Points on a hilly landscape, in no order, each with its height.
A climber steps from a point to whichever of its 6 nearest points has the largest rise for the distance, and stops where none of them is higher. Distance is the straight distance between rows; heights are no part of it.
<685>: [ 89 146 167 109 116 182 148 130]  h=438
<26>: [135 113  96 118 131  93  93 163]  h=480
<480>: [159 164 120 123 181  75 113 183]  h=315
<730>: [ 96 117  79  73 113 115 155 168]  h=456
<556>: [ 82 146  76  63 122 109 156 202]  h=233
<91>: [137 138 115 121 152  89  97 178]  h=401
<555>: [139 162 110 102 164  94 120 196]  h=529
<734>: [114 139 180 187 118 139  76  89]  h=551
<19>: [130 137 129 102 133 154 189 116]  h=417
<153>: [127 145 178 164 136 149 107  98]  h=445
<235>: [153  96 100 145 122  90  99 123]  h=517
<201>: [100 121 175 156 104 171  87 103]  h=425
<559>: [136 104  90  97 115 130 166 126]  h=566
<659>: [113 148 160 120 131 176 161 123]  h=496
<83>: [112 116  81  83 111 129 200 136]  h=547
<423>: [148  92  94 121 117 108 119 136]  h=437
<63>: [137 121 118 103 130 144 185 114]  h=565
<431>: [ 92 133 164 120 110 185 120 129]  h=530
<408>: [117 148 170 125 133 171 144 116]  h=799
<80>: [ 87  89 152 120  73 193 115 103]  h=164
<698>: [161  97  96 137 122 100 115 121]  h=605
<599>: [101 148  81  72 132 105 148 193]  h=138
<231>: [130 146 154 125 137 167 166 109]  h=214
<208>: [139 105  87 104 121 107 119 148]  h=229
<699>: [160  95 110 152 124  90 114  98]  h=534
<189>: [ 94 106 163 142  92 181  88 112]  h=256
<227>: [126 121  94  90 127 104 111 177]  h=687
<131>: [101 113  72  77 109 119 157 156]  h=462
<591>: [158 127 138 144 139 139 153  96]  h=178
<154>: [138 150 174 184 140 130 112  85]  h=150
<169>: [149 143 169 188 141 116 120  72]  h=221
<275>: [ 81 105 159 118  85 193 109 117]  h=311
<94>: [112 144 184 194 114 133  70  85]  h=843
<383>: [108 132  93  78 126 113 134 186]  h=344
<146>: [165 103 118 168 129  85 116  79]  h=337
<515>: [145 154 116 123 163  83  96 185]  h=157
<456>: [114 110  73  79 111 119 152 160]  h=436
<284>: [168 107 117 149 138 116 142  90]  h=516
<374>: [143 136 113 125 148  85  84 173]  h=100
<700>: [127 103  80  87 115 115 133 164]  h=241
<45>: [159  96 107 158 124  85 109  99]  h=483
<444>: [114 141 173 147 130 165 118 113]  h=613
<279>: [ 99 153 166 113 124 176 166 127]  h=495
<38>: [158  99  98 146 126 117 135 113]  h=803
<472>: [120 144 150 114 136 166 179 118]  h=210
<261>: [127 149 177 182 131 142 102  93]  h=258
<656>: [115 139 180 166 121 157  91 102]  h=443
<291>: [153  97 105 125 129 114 148 110]  h=582
<457>: [ 87 122  67  69 107 116 168 166]  h=550
<544>: [110 146  96  78 145 108 125 198]  h=502
<13>: [ 78 127  66  69 111 109 165 185]  h=662
<756>: [135 131 104 111 143  92  97 178]  h=751
<520>: [158 129 147 179 138 105 130  74]  h=239
<476>: [124 136 112 102 126 151 202 114]  h=367
<179>: [170 114 130 169 133 111 134  83]  h=370
<612>: [102 138 171 141 121 175 101 115]  h=578
<571>: [143 106  92  98 120 119 149 128]  h=527
<300>: [148 142 157 157 141 147 139  99]  h=134
<214>: [153 110 113 112 132 132 167 109]  h=533
<67>: [137 143 161 142 138 164 146 108]  h=366
<354>: [123 144 108  91 145  97 112 194]  h=552
<390>: [151 135 142 140 141 150 158 104]  h=46
<312>: [108 125 174 176 102 154  68  97]  h=387
<484>: [131 149 181 186 132 131  95  80]  h=217
<421>: [140 117 104 137 135  83  80 154]  h=179
<164>: [136 153 181 191 131 109  98  67]  h=392
<381>: [160 133 149 168 144 128 137  82]  h=196
<611>: [135 144 172 177 142 135 118  93]  h=215
<418>: [136 148 105  99 156  97 108 188]  h=575

For each start below, name the point where the climber stops.
<612> => <408>
<275> => <408>
<383> => <756>
<611> => <408>
<154> => <408>
<484> => <94>

Call two points neighbours if one is among the 6 nearest of the other. Go from one point of each pair to the other, from neighbour to neighbour, staying as high as possible. Name the lowest point that can't be avoided.
<94>, <408> => <153>
<94>, <756> => <383>
<94>, <13> => <19>
<38>, <13> => <83>
